A landscape with many valleys, sampled at points; each row gives a point and its height.
A ball rolls from a point to whichever of its 2 nearest points has the largest drop for the distance, and stops where none of them is lower. Distance is the straight distance between rows; heights are no part of it.
K_239: 91 154 122 120 104 124 123 131 119 116 123 152 139 138 147 157 181 123 127 149 111 99 118 158 125 117 124 102 145 112 115 126 87 111 148 138 161 127 128 150 124 147 127 115 127 139 133 116 89 105 129 128 145 133 113  (h 245)
K_154: 169 133 144 163 139 127 108 137 159 145 113 84 116 134 101 153 83 117 155 109 135 150 126 119 111 116 127 122 141 130 117 121 121 137 152 129 123 156 187 114 121 130 150 125 139 141 107 121 153 121 131 91 119 103 107  (h 472)
K_749: 116 129 99 123 139 120 129 130 112 116 164 151 138 129 124 119 144 131 95 135 140 89 144 118 110 151 106 108 118 117 124 160 123 141 134 110 145 91 73 112 110 107 142 144 122 108 164 149 125 135 128 135 106 172 163  (h 336)
K_880: 125 127 128 120 109 130 102 135 63 119 123 121 111 132 128 119 110 105 135 139 139 116 137 133 119 133 127 121 128 102 159 102 150 127 165 107 118 123 151 134 120 136 96 139 158 138 112 125 134 133 108 126 134 124 117  (h 293)
K_844: 148 148 150 139 156 122 165 123 176 117 131 133 128 88 131 134 119 156 101 132 123 140 128 110 166 131 127 146 138 134 133 132 125 140 106 116 103 146 96 157 151 120 112 111 102 109 122 156 133 145 129 128 121 106 135  (h 294)
K_671: 88 151 139 131 103 119 109 140 124 126 109 132 133 136 143 131 159 127 122 158 123 112 131 134 123 124 113 111 138 98 124 122 115 126 146 136 130 141 146 142 101 154 137 131 121 131 131 119 116 119 120 124 133 126 107  (h 198)
K_155: 154 112 108 120 134 125 136 111 134 137 145 142 134 147 111 143 108 119 147 101 135 131 122 136 112 138 155 132 124 176 120 143 136 130 109 148 147 124 126 105 127 103 135 133 126 142 138 110 139 127 148 133 125 148 155  (h 459)
K_964: 141 126 129 148 101 106 140 135 159 79 147 167 128 156 112 128 137 122 132 133 119 83 107 121 103 144 124 124 91 153 121 132 146 121 139 160 132 138 93 127 125 110 98 137 119 152 133 152 109 109 128 127 150 158 128  (h 552)
K_373: 136 142 134 166 115 108 130 146 124 88 114 111 114 132 113 102 109 98 149 138 132 106 124 109 121 128 123 137 111 123 129 118 170 118 152 127 122 135 152 126 130 132 91 147 135 141 96 129 134 126 109 96 146 118 117  (h 149)
K_490: 132 126 125 140 150 138 136 129 114 140 116 90 119 119 140 108 129 123 126 143 126 146 143 117 134 131 118 117 156 106 124 136 125 124 127 95 109 123 143 136 127 144 148 120 126 122 132 121 152 153 123 111 106 122 135  (h 367)
K_781: 154 146 120 133 139 127 125 127 89 116 139 131 134 166 121 150 122 107 164 119 120 104 116 167 119 138 133 116 141 143 127 96 115 96 156 124 151 122 115 144 136 119 93 116 140 184 115 107 123 131 126 116 143 131 141  (h 399)
K_924: 142 140 154 162 123 113 100 137 120 109 110 79 117 115 127 116 103 102 138 138 116 114 120 113 125 127 134 131 117 101 141 93 165 130 152 135 120 149 176 137 138 146 76 146 154 146 81 127 150 134 111 107 138 90 105  (h 68)
K_999: 133 120 129 164 117 111 79 140 128 108 128 129 114 156 110 116 101 112 143 133 119 97 128 106 91 111 109 113 94 122 128 136 136 141 168 144 122 139 161 96 69 129 146 156 136 114 115 138 134 105 119 116 127 161 100  (h 169)
K_255: 159 136 134 150 190 130 151 120 155 131 129 115 134 94 138 135 119 147 109 141 119 152 126 119 163 123 139 153 144 136 113 134 132 120 98 105 104 140 118 156 167 125 113 106 119 117 126 144 150 159 122 119 107 83 150  (h 329)
K_350: 88 120 134 130 125 137 141 114 129 160 103 116 136 98 144 89 158 148 126 126 130 183 130 131 149 93 145 154 143 110 115 132 122 114 76 137 113 122 162 138 160 152 139 109 140 98 124 106 114 141 129 115 136 95 117  (h 451)
K_901: 159 136 130 144 163 110 112 130 146 105 146 112 123 141 150 150 182 105 98 155 77 82 108 124 102 150 105 122 128 95 99 131 108 117 142 143 156 155 106 143 128 142 105 117 117 155 128 156 109 109 105 140 141 126 148  (h 184)
K_932: 187 120 149 140 145 130 122 124 159 158 115 101 124 132 109 155 96 124 146 108 118 160 125 139 130 118 150 134 140 144 123 109 139 138 122 134 122 147 159 127 151 136 131 105 137 145 100 125 155 134 143 123 118 90 125  (h 426)
K_805: 112 118 105 113 141 142 126 104 132 156 121 131 157 145 136 137 170 124 147 114 126 132 121 158 102 133 151 120 144 133 97 139 93 111 108 138 160 96 122 116 135 123 152 121 129 137 146 97 105 126 146 122 134 130 149  (h 240)
K_541: 81 134 136 130 105 125 112 141 123 151 94 105 126 114 147 113 133 148 145 127 136 169 126 126 142 107 116 144 137 105 129 123 121 137 119 134 106 144 206 128 109 168 150 130 132 101 111 111 125 119 125 123 134 107 70  (h 424)
K_872: 142 124 148 89 107 130 123 124 88 145 139 147 132 123 131 158 108 137 117 121 124 124 128 165 145 131 124 118 129 126 180 87 119 149 155 133 122 132 109 142 144 128 117 121 132 144 129 136 126 123 128 157 117 118 125  (h 584)
K_809: 101 160 132 163 116 112 176 128 173 106 105 139 126 103 121 110 116 135 140 122 150 155 119 108 146 125 156 133 115 156 111 145 136 119 91 142 119 141 147 130 145 119 118 118 119 113 129 117 121 143 139 96 141 110 120  (h 418)
K_915: 118 128 134 149 161 136 125 125 173 139 110 115 151 125 164 137 189 137 116 142 105 124 113 138 129 121 136 128 161 109 90 140 97 113 113 127 155 136 127 148 148 143 156 111 114 134 129 128 109 132 130 106 123 103 138  (h 304)
K_488: 106 152 135 155 132 138 143 147 105 133 108 93 124 110 145 100 134 132 136 148 142 160 144 124 135 115 107 111 164 82 115 132 116 107 135 97 99 128 159 146 121 153 150 119 129 112 139 112 152 150 125 84 102 124 112  (h 346)
K_406: 142 169 116 145 141 117 157 135 107 90 135 149 123 144 121 107 111 129 135 124 158 99 149 113 140 121 105 109 134 153 146 129 128 103 154 81 113 109 86 150 135 109 106 135 119 135 136 113 139 150 130 88 124 153 128  (h 361)
K_873: 101 97 110 122 158 146 133 116 121 131 119 96 144 100 156 89 178 128 93 162 120 145 127 120 137 131 128 147 135 96 104 158 129 110 90 107 128 103 116 134 135 136 136 117 125 101 150 126 130 159 107 123 121 115 151  (h 412)
K_957: 139 133 124 130 116 104 158 133 164 80 151 165 128 136 112 129 123 143 113 117 135 93 118 114 124 142 118 127 100 152 130 150 138 136 129 140 120 134 66 135 130 95 101 138 108 135 153 151 119 121 128 124 131 155 139  (h 536)
K_799: 103 126 120 131 108 124 100 134 121 128 116 150 122 137 121 130 99 146 176 107 157 145 134 119 120 105 121 117 122 131 134 130 106 148 143 122 106 136 155 90 74 132 160 149 134 100 136 113 122 98 145 127 128 160 93  (h 430)
K_587: 180 111 140 137 178 122 135 111 168 171 127 110 134 112 120 138 110 140 122 110 109 160 126 126 147 116 138 149 145 153 118 126 136 129 96 124 122 134 135 143 176 125 132 89 130 128 127 145 153 150 139 123 108 87 143  (h 375)
K_766: 151 132 119 131 155 131 118 119 112 137 125 109 135 144 135 138 146 101 146 135 117 125 124 149 114 142 135 114 146 129 120 110 121 112 136 121 139 130 135 136 136 131 117 114 140 160 123 115 119 142 122 120 123 115 146  (h 392)
K_235: 130 142 113 154 125 122 117 134 99 106 120 115 122 165 111 124 118 91 169 120 146 105 116 125 97 121 145 130 121 134 122 116 142 104 155 131 136 118 158 117 115 133 102 143 149 157 98 98 124 124 119 103 145 136 118  (h 220)
K_455: 169 134 138 154 152 128 104 137 147 129 124 85 121 137 115 134 98 103 130 134 110 123 134 121 101 132 123 103 144 118 119 121 124 137 162 125 130 155 152 128 108 127 143 131 136 156 116 143 146 130 126 101 105 122 130  (h 509)
K_923: 135 137 144 103 124 121 166 128 151 111 140 153 144 117 138 166 133 139 124 119 111 111 108 170 172 134 113 138 130 136 151 105 103 120 136 126 136 137 73 161 160 114 101 119 118 155 133 135 118 136 140 134 131 109 146  (h 416)
K_687: 112 96 116 101 142 136 134 100 151 173 120 131 153 131 138 110 163 135 141 103 126 163 125 155 129 106 148 146 144 140 115 136 114 108 91 132 142 101 134 131 157 124 157 108 135 114 147 110 106 130 148 127 122 107 144  (h 160)
K_35: 124 150 116 124 141 129 167 123 137 105 130 143 146 122 144 149 139 132 142 130 128 115 120 154 149 139 122 127 140 149 131 119 101 101 133 115 143 133 86 153 153 109 103 113 112 152 144 114 114 147 139 109 130 120 149  (h 386)
K_150: 96 145 112 117 121 119 144 129 124 115 157 161 127 129 125 135 146 154 100 143 140 94 149 121 137 137 90 111 132 106 139 141 101 129 150 100 124 98 50 140 126 112 142 145 122 111 171 135 124 132 133 121 109 161 151  (h 286)
K_226: 128 144 128 131 114 125 92 135 52 98 147 148 110 145 128 118 135 104 123 154 126 78 138 141 125 132 107 97 122 98 156 101 133 113 171 107 126 115 116 142 118 131 99 141 149 145 120 138 124 121 102 140 123 145 118  (h 341)
K_367: 138 119 153 132 107 124 141 121 182 142 115 139 129 120 106 145 102 141 132 117 123 149 113 120 136 130 143 139 117 164 136 133 138 152 104 151 122 144 138 115 133 115 134 114 117 119 120 151 130 114 140 145 146 129 114  (h 502)
K_404: 134 99 114 135 159 142 139 124 117 154 126 67 120 104 148 86 149 124 110 156 117 169 132 122 131 115 124 134 141 89 111 149 142 107 95 111 107 116 158 129 128 157 145 108 132 101 140 124 147 158 108 114 109 111 135  (h 390)
K_565: 122 141 132 117 97 127 82 129 88 125 123 153 132 155 128 159 130 120 141 135 116 98 124 158 104 121 116 103 134 106 143 112 98 128 170 149 134 136 160 134 94 146 135 141 145 140 117 126 102 97 120 145 133 138 91  (h 435)
K_248: 153 121 123 153 115 120 99 131 122 109 136 142 119 154 103 129 94 115 150 119 138 99 125 111 96 125 125 110 93 153 129 130 142 140 153 137 130 131 142 95 95 123 129 151 137 134 125 138 134 106 120 116 134 154 124  (h 247)
K_68: 115 127 147 109 110 128 117 136 145 161 144 139 139 132 122 154 145 154 102 125 111 120 145 144 128 129 105 107 147 108 141 123 93 152 151 135 125 137 97 143 119 144 170 136 121 129 143 146 115 105 128 134 105 143 133  (h 266)
K_516: 152 90 121 90 122 146 97 112 83 165 131 109 122 137 120 126 108 110 135 112 137 158 119 133 127 123 162 158 111 134 156 107 165 136 104 139 130 120 148 112 140 140 113 120 154 133 106 121 128 124 120 179 137 120 128  (h 618)
K_547: 130 151 124 122 111 123 74 126 59 114 144 157 121 153 128 146 137 95 128 145 119 83 144 161 105 125 104 102 129 93 136 107 107 113 179 126 138 115 145 130 103 144 120 129 148 137 121 133 100 95 110 150 133 148 105  (h 393)
K_295: 114 135 139 131 112 115 132 139 160 121 132 140 112 127 112 111 124 147 96 135 123 110 149 96 123 126 102 110 125 103 127 150 121 152 148 131 106 132 89 131 91 130 168 148 112 116 154 161 134 110 121 127 113 169 134  (h 183)
K_711: 169 104 97 114 186 139 136 115 95 137 151 112 130 140 132 129 116 109 116 121 124 128 132 140 131 158 142 148 134 145 132 114 154 119 117 118 158 113 97 125 159 111 99 146 127 151 121 127 147 163 115 142 120 121 175  (h 697)
K_409: 128 152 156 124 131 120 156 132 172 113 119 139 136 107 146 152 147 153 111 140 107 127 120 154 167 122 118 132 153 111 131 104 97 118 138 124 116 155 88 176 156 139 111 118 107 142 126 139 127 134 134 112 115 102 129  (h 443)
K_366: 117 117 97 131 117 125 101 125 102 134 119 134 109 146 106 112 92 120 181 101 170 145 136 108 106 120 137 146 102 134 127 126 135 134 132 119 113 121 163 79 88 131 145 160 152 104 126 97 132 107 134 128 134 153 106  (h 395)
K_767: 116 129 118 139 94 124 127 122 127 96 136 175 136 153 123 125 141 111 153 124 137 97 113 139 108 142 139 117 97 159 123 137 127 123 130 147 149 123 120 108 109 112 118 137 133 142 135 119 106 106 130 132 154 158 129  (h 570)
K_289: 99 147 138 138 109 123 127 147 133 123 115 140 115 117 108 110 95 151 152 126 161 141 147 86 124 112 105 123 119 121 140 135 115 140 143 96 89 129 151 110 83 130 155 140 126 91 139 119 141 111 139 112 125 158 96  (h 417)
K_229: 136 154 122 148 132 114 116 135 96 94 145 144 121 152 129 123 160 103 130 154 115 78 126 127 113 135 100 116 115 119 128 120 133 100 158 124 141 122 107 135 128 123 98 132 134 148 122 140 110 116 109 120 135 147 128  (h 302)
K_776: 178 140 127 155 168 124 121 144 137 110 142 88 118 142 128 129 106 103 115 140 111 107 136 111 110 140 106 104 137 113 131 128 135 124 154 105 129 143 117 139 121 125 125 133 124 156 121 153 157 138 117 97 109 137 140  (h 535)
K_305: 119 102 113 85 101 141 107 123 90 146 136 157 144 125 140 151 156 117 123 133 125 123 121 179 125 128 140 119 119 131 148 124 117 133 131 146 159 104 129 127 125 132 127 121 143 141 134 119 98 112 128 166 133 121 122  (h 503)
K_696: 122 121 138 125 125 140 144 137 134 131 125 121 116 100 124 109 122 151 99 146 135 142 142 96 144 139 118 132 121 119 133 147 152 150 108 100 98 121 118 121 129 120 141 124 117 93 136 151 148 146 127 143 122 139 134  (h 384)
K_722: 100 118 142 142 101 121 127 125 179 134 101 137 127 111 121 122 139 137 141 134 136 149 104 108 132 130 150 144 114 151 115 142 141 143 97 167 135 145 165 100 125 132 139 134 126 105 115 132 116 117 139 140 164 109 106  (h 486)
K_486: 146 130 101 117 184 131 163 122 116 105 131 112 115 106 130 97 101 131 108 131 155 137 140 106 144 139 137 155 132 139 125 150 146 108 93 92 116 106 102 137 155 108 115 132 118 107 136 124 153 174 119 115 125 125 163  (h 482)
K_186: 130 134 125 135 162 122 108 133 119 114 155 114 129 143 151 142 180 108 91 161 84 86 136 125 105 152 97 103 131 75 106 145 102 125 146 124 150 131 93 137 112 144 148 125 122 135 144 155 126 115 104 142 112 149 146  (h 82)
K_40: 152 104 124 99 142 146 130 118 128 182 137 125 123 139 99 135 97 137 140 83 133 168 134 123 133 110 138 163 129 157 133 124 152 131 93 135 118 107 144 103 152 118 132 106 138 126 124 112 145 129 148 153 119 126 140  (h 292)
K_468: 104 136 132 143 122 138 138 133 127 154 101 110 122 104 131 106 137 147 145 121 138 185 127 122 151 101 135 153 138 110 125 118 123 118 91 135 92 142 192 133 147 163 136 113 144 98 112 106 127 135 130 114 129 89 89  (h 439)
K_481: 105 108 147 86 90 144 102 129 119 165 134 151 137 124 132 146 137 153 117 117 127 128 142 152 139 122 118 116 138 106 157 124 93 162 145 133 116 124 121 125 104 150 167 135 131 115 139 130 108 99 137 166 112 136 110  (h 307)
K_938: 116 151 152 144 110 131 147 144 137 121 116 123 110 110 107 113 92 149 121 139 152 138 144 92 142 116 111 124 135 119 138 133 140 144 133 105 89 131 140 132 111 131 138 127 120 99 128 139 144 128 133 113 126 143 109  (h 402)
K_441: 62 118 130 144 106 130 124 135 155 132 102 123 130 112 142 95 156 130 134 139 141 161 116 100 121 120 146 139 115 117 106 148 131 135 93 153 137 136 173 101 114 147 149 146 128 88 122 115 118 120 129 133 156 119 95  (h 474)
K_666: 95 129 155 122 88 117 98 143 125 131 94 131 126 116 137 141 120 144 136 137 133 148 121 124 137 116 129 136 122 110 148 114 122 153 138 151 110 159 188 126 98 155 135 144 125 108 105 124 118 103 129 150 149 113 63  (h 404)
K_945: 129 97 126 111 127 150 123 129 124 156 138 113 117 102 117 107 116 134 103 132 142 159 137 92 126 135 122 136 113 134 128 155 151 162 96 116 117 108 129 99 130 121 145 122 125 94 135 142 143 137 127 154 122 147 142  (h 366)
K_793: 166 91 106 93 161 141 131 116 92 170 160 117 126 140 129 128 116 124 112 107 127 147 130 134 134 144 150 148 135 154 140 116 161 131 110 123 141 105 108 118 162 110 112 121 137 135 130 118 143 150 135 155 107 123 169  (h 682)
K_477: 121 136 104 99 105 137 157 124 75 126 138 153 119 132 126 125 101 118 148 106 155 130 138 140 146 126 144 138 121 154 152 97 149 117 127 113 133 109 104 126 142 98 97 133 129 144 125 95 135 139 138 135 134 135 148  (h 616)
K_734: 72 119 121 136 123 140 120 130 131 117 128 109 133 121 169 106 198 125 93 169 109 116 138 113 114 132 112 119 134 82 83 165 124 126 117 120 155 114 120 126 106 146 159 128 118 114 147 141 124 119 106 133 127 128 132  (h 222)
K_476: 150 127 164 109 117 139 123 136 107 156 137 125 126 120 108 146 89 146 119 114 128 137 147 128 151 120 121 130 133 120 170 95 128 157 146 112 100 136 129 139 138 132 121 112 128 130 115 134 138 126 133 149 112 118 117  (h 566)
K_434: 102 128 123 123 106 133 97 136 80 129 114 126 125 132 141 119 134 114 141 146 131 134 133 130 111 122 124 126 128 100 137 118 126 131 145 118 111 134 169 127 103 156 129 140 136 115 120 114 122 126 114 130 128 126 97  (h 246)
K_765: 124 121 123 104 86 133 104 125 95 124 129 164 140 143 127 157 124 119 157 120 135 110 119 174 121 131 136 117 110 137 147 110 113 137 153 152 144 128 146 119 101 133 131 128 136 142 122 122 107 106 131 160 140 136 104  (h 471)
K_2: 102 124 133 119 119 135 129 128 164 138 147 130 133 128 125 138 152 161 88 123 120 116 147 118 120 132 113 112 137 104 124 145 98 153 141 122 126 121 79 136 111 131 181 149 118 113 158 156 127 105 129 123 104 154 135  (h 226)
K_171: 156 112 119 115 125 127 149 111 123 120 123 121 129 133 117 135 119 108 149 121 125 138 104 139 127 138 168 157 112 154 126 104 168 123 101 158 141 125 138 124 155 122 92 120 133 157 94 122 136 142 129 144 152 104 138  (h 576)
K_95: 140 109 139 110 133 146 125 116 108 168 127 117 127 112 131 119 126 139 116 122 117 159 142 132 150 121 128 137 139 134 147 113 135 142 112 104 104 115 126 135 155 132 125 105 131 117 127 128 129 140 126 151 111 114 134  (h 549)
K_105: 114 167 133 167 113 111 169 134 157 78 113 140 124 113 127 104 112 133 136 136 143 121 114 111 152 125 134 132 111 146 124 127 145 112 118 132 109 143 121 146 147 113 92 119 115 125 127 119 124 144 130 87 145 114 125  (h 405)
K_352: 178 125 115 136 128 124 125 119 124 111 143 122 122 176 95 149 81 105 156 84 143 110 131 132 103 134 154 125 122 178 130 130 149 130 149 141 144 131 127 115 126 103 118 140 135 158 114 112 147 131 144 118 140 141 149  (h 501)
K_187: 55 138 127 140 104 132 139 125 146 134 92 140 136 97 149 101 162 140 130 138 141 160 122 121 138 115 155 138 127 120 117 142 117 114 85 155 138 131 172 126 139 143 141 129 136 97 128 100 105 129 134 112 153 106 97  (h 464)
K_207: 161 124 121 119 149 120 149 133 151 120 159 141 144 139 132 168 131 134 103 117 107 89 119 139 130 164 102 127 119 133 127 132 100 133 146 146 151 133 51 145 149 105 117 138 117 143 159 154 112 121 130 135 115 141 166  (h 733)
K_860: 132 129 132 90 115 142 154 131 80 145 154 154 130 122 132 146 96 142 131 106 140 127 134 152 165 126 125 133 130 147 174 85 133 134 141 109 131 119 94 134 154 102 101 120 127 151 121 114 136 136 136 158 124 117 140  (h 602)
K_708: 177 126 134 119 142 126 161 115 136 124 132 120 127 127 119 149 102 119 141 100 117 147 113 139 157 129 158 157 127 164 142 100 159 115 108 144 145 138 120 134 174 111 89 108 132 164 100 122 143 144 133 135 137 96 140  (h 558)
K_270: 118 121 148 151 110 124 108 141 158 126 117 104 113 118 125 117 117 119 117 151 116 140 132 97 116 121 114 119 115 100 115 142 142 153 135 140 113 159 165 99 89 148 157 141 116 105 123 150 144 110 120 129 126 133 101  (h 272)
K_109: 169 144 115 143 170 126 150 135 134 105 131 105 118 117 127 120 96 126 113 129 136 122 145 106 138 138 116 123 142 140 133 139 136 124 128 94 115 132 101 141 142 118 120 130 119 129 126 139 165 161 123 101 107 125 147  (h 508)
K_608: 140 112 97 138 112 122 90 117 99 122 132 150 123 159 111 140 106 113 177 103 147 116 131 137 95 123 146 121 104 151 124 118 128 133 150 136 131 126 158 85 80 121 137 148 150 130 125 112 120 101 129 143 129 161 120  (h 331)
K_126: 130 144 124 126 128 129 147 119 128 118 140 147 144 151 133 161 149 128 155 120 118 108 111 175 126 139 129 111 142 145 119 130 86 102 142 135 156 125 109 142 139 112 121 114 127 166 139 108 110 127 149 119 143 136 144  (h 347)
K_343: 149 99 136 106 140 146 118 118 134 182 138 117 119 112 101 119 99 132 113 106 134 166 141 98 127 129 131 157 114 157 125 142 162 154 84 124 120 106 141 99 143 117 133 112 135 115 122 140 140 136 139 168 114 136 128  (h 338)
K_943: 111 94 137 96 120 145 111 118 127 178 125 119 145 108 146 110 163 142 99 128 115 154 131 136 146 120 135 137 137 125 140 134 137 148 103 118 123 108 128 137 148 142 135 107 133 105 124 133 114 126 122 157 124 109 130  (h 537)
K_955: 101 100 112 95 151 136 135 107 116 138 125 111 143 103 158 94 174 134 111 140 126 156 120 151 149 124 147 169 132 111 116 132 145 114 78 123 130 94 117 144 169 128 117 116 135 108 133 118 109 154 121 138 134 91 149  (h 433)
K_515: 126 97 153 94 106 138 88 131 121 173 119 143 132 121 126 153 111 141 131 117 120 149 125 141 140 115 128 132 127 131 160 113 112 160 128 146 110 135 147 112 115 145 149 118 138 117 114 134 112 101 132 173 123 124 93  (h 348)
K_454: 141 131 123 133 165 134 126 116 149 144 111 107 146 126 143 131 161 118 138 134 107 144 114 148 128 126 137 131 156 127 104 121 111 107 112 128 136 128 142 152 147 140 136 109 124 146 130 118 123 148 130 109 117 95 139  (h 349)
K_813: 105 136 117 127 120 129 144 112 149 132 125 155 158 155 137 152 165 126 156 109 125 125 109 173 118 121 141 118 141 153 104 136 79 93 117 149 178 114 114 132 133 117 147 110 132 159 150 92 100 117 156 110 159 133 140  (h 301)
K_521: 119 161 119 137 145 122 149 147 116 106 141 135 130 133 133 118 130 142 122 139 137 100 150 119 136 135 90 104 145 114 127 139 111 105 157 83 113 108 84 150 126 116 127 129 116 119 152 128 133 147 133 97 109 151 145  (h 330)
K_616: 132 164 137 141 119 114 166 140 136 76 131 151 123 122 113 113 104 144 117 135 148 106 136 112 158 126 112 127 117 142 148 116 139 113 145 113 102 131 88 151 145 112 88 136 111 129 129 133 122 144 127 102 138 130 128  (h 387)
K_610: 136 122 137 123 118 121 156 127 185 115 131 146 136 128 119 144 119 140 129 119 123 121 110 125 135 136 136 129 123 159 130 138 123 144 125 147 130 142 103 134 136 111 127 122 110 136 138 148 124 122 143 128 138 130 136  (h 517)
K_361: 80 152 144 142 114 134 146 139 155 135 106 144 140 118 142 125 146 153 141 131 142 149 134 133 151 111 132 107 150 120 116 122 90 115 128 129 118 136 142 141 133 136 153 120 118 117 138 108 118 134 149 95 126 122 117  (h 306)
K_625: 172 131 123 125 128 127 157 128 139 113 142 122 112 140 92 146 70 128 153 78 144 143 123 122 131 129 163 146 125 182 135 122 163 121 122 139 139 135 125 111 143 94 98 130 129 154 101 107 157 139 145 130 142 122 141  (h 532)
K_497: 119 131 118 135 128 126 142 125 140 133 114 115 107 100 104 103 101 123 139 124 158 167 136 89 123 119 136 140 114 150 107 151 153 133 92 126 106 122 168 90 117 128 136 132 133 99 133 116 143 129 136 119 134 147 112  (h 334)
K_444: 84 173 150 158 116 124 147 144 129 117 101 128 130 122 144 113 127 145 144 136 142 147 141 120 144 111 115 109 154 104 116 119 104 112 147 117 102 146 160 151 123 148 144 122 118 113 133 111 131 136 138 76 115 119 103  (h 325)
K_210: 109 128 134 159 116 117 86 150 138 123 104 113 119 140 128 123 115 125 146 133 122 120 124 108 106 114 112 116 104 113 111 130 126 143 151 147 124 145 184 100 72 144 159 153 124 113 116 135 131 104 129 115 129 134 87  (h 230)
K_561: 110 130 133 156 136 125 130 142 159 137 111 104 110 102 114 98 112 131 126 136 143 167 135 81 121 123 123 129 109 128 105 165 149 145 106 118 112 131 166 96 92 134 157 135 121 81 130 134 156 121 132 119 121 141 105  (h 309)
K_543: 137 126 99 117 134 118 142 110 136 116 152 154 142 141 112 122 128 116 130 102 146 109 126 128 106 151 141 123 117 178 114 165 134 135 108 131 155 107 97 103 123 99 135 140 113 128 161 123 127 138 139 131 119 162 164  (h 420)
K_77: 163 103 90 93 145 145 128 117 71 164 157 116 116 145 113 126 98 117 138 88 154 141 143 132 112 133 162 150 128 136 140 112 169 121 118 124 139 111 128 100 150 105 114 144 146 146 114 108 151 136 133 149 119 146 160  (h 660)
K_533: 69 159 138 127 105 134 141 134 155 120 114 152 142 131 152 140 175 146 132 141 126 122 118 148 130 112 122 105 153 111 106 122 78 100 138 133 153 134 113 155 132 134 138 115 122 133 146 110 97 118 140 104 142 117 122  (h 278)
K_967: 141 155 142 144 141 113 165 143 182 101 126 124 114 103 119 114 106 148 95 142 128 118 136 90 150 130 109 132 128 120 118 163 134 142 119 122 95 155 95 145 128 123 131 131 97 111 136 168 146 139 126 113 119 132 135  (h 259)
K_816: 106 115 109 126 138 135 122 127 98 126 149 106 128 124 160 116 178 118 95 165 103 105 140 125 116 144 104 107 135 79 110 157 121 118 139 103 137 103 102 128 104 132 142 127 128 116 149 146 130 138 105 143 106 148 148  (h 168)
K_96: 104 127 131 157 92 115 127 127 175 100 121 164 138 150 125 127 166 125 149 124 121 103 98 137 100 137 144 112 108 155 106 155 106 115 119 175 163 138 131 104 100 129 131 139 138 142 134 126 103 93 143 127 181 144 108  (h 588)
K_242: 100 98 136 84 98 143 112 119 117 161 123 147 141 115 153 132 159 136 105 136 124 144 119 162 140 120 144 133 125 137 153 133 127 144 112 135 134 117 139 135 130 141 129 115 132 122 131 129 97 119 119 168 140 106 110  (h 523)
K_677: 124 97 133 101 130 145 125 103 152 179 134 143 143 126 122 132 134 146 146 96 126 166 129 141 141 118 142 152 135 162 134 145 129 136 86 136 135 107 134 113 145 111 152 110 127 112 139 121 122 121 158 151 128 123 132  (h 227)
K_791: 88 130 134 137 140 139 123 128 156 122 117 120 142 130 173 134 196 138 93 152 97 115 131 125 110 119 117 116 150 90 75 148 100 117 123 127 165 133 116 142 125 147 153 127 114 123 136 136 110 112 112 125 126 112 132  (h 261)
K_902: 164 86 132 94 117 135 108 115 99 138 127 121 121 127 127 150 114 101 126 116 118 137 114 148 126 144 168 144 107 145 156 107 173 143 127 156 155 124 140 119 142 128 100 124 146 150 99 139 134 126 113 179 143 110 133  (h 597)
K_579: 149 116 98 112 119 139 120 125 54 127 151 140 117 151 117 128 97 101 137 102 153 110 147 135 122 132 150 128 111 142 153 105 157 127 155 117 142 112 109 117 138 98 97 158 147 155 115 119 141 130 120 145 129 149 147  (h 634)
K_23: 135 138 155 143 123 111 120 143 141 103 118 111 118 117 135 122 130 117 112 160 103 116 118 116 122 134 117 123 133 99 132 112 142 131 151 140 114 162 140 147 120 145 112 130 117 138 108 150 144 124 110 123 133 112 121  (h 131)
K_792: 174 120 108 122 173 131 129 128 111 121 160 129 139 150 128 161 115 115 110 112 119 96 129 143 121 163 115 125 125 148 131 113 124 126 138 126 159 132 80 128 148 102 105 140 117 155 134 138 136 145 122 143 110 138 177  (h 716)
K_116: 132 110 102 102 178 138 150 107 110 127 137 112 138 112 142 104 137 135 113 132 140 147 134 127 152 135 143 167 133 128 125 137 146 104 78 100 120 97 97 137 168 107 112 125 122 111 143 116 130 169 128 125 122 104 168  (h 458)
K_661: 119 109 153 107 91 130 104 131 137 142 108 143 124 130 119 163 110 144 145 125 127 142 108 146 132 114 139 140 121 136 157 117 114 159 132 165 127 154 164 116 101 141 142 128 133 122 110 128 116 92 142 169 154 117 83  (h 378)
K_510: 141 141 140 135 130 113 143 146 162 100 134 121 99 107 106 101 100 140 85 137 126 109 144 77 126 131 96 122 111 108 142 155 145 149 146 130 93 135 88 138 99 126 142 149 109 110 141 173 150 129 113 119 121 166 135  (h 223)
K_787: 136 149 175 149 115 109 107 143 150 114 95 94 123 112 131 135 102 126 120 147 112 130 118 127 133 117 123 125 132 104 129 98 132 141 151 150 111 167 181 143 132 162 113 134 122 141 97 139 144 130 117 112 130 88 93  (h 57)
K_6: 133 108 82 113 150 124 130 115 104 115 156 135 134 129 129 116 138 113 107 138 135 104 133 114 107 161 135 127 112 147 112 160 144 139 106 114 152 96 83 107 126 100 128 149 120 115 152 134 127 146 124 145 115 162 177  (h 380)
K_114: 158 144 130 159 144 108 113 135 130 96 139 117 118 153 131 129 149 103 126 147 92 77 111 120 94 140 103 110 124 116 107 126 128 109 151 144 139 150 125 134 124 133 107 129 126 151 118 150 117 110 110 119 134 149 132  (h 251)

Where does a ball stop that starts at each point below?
K_902 | K_150
K_289 | K_687
K_109 | K_671
K_923 | K_687
K_809 | K_150
K_767 | K_295
K_454 | K_186
K_490 | K_671
K_96 | K_295
K_455 | K_295
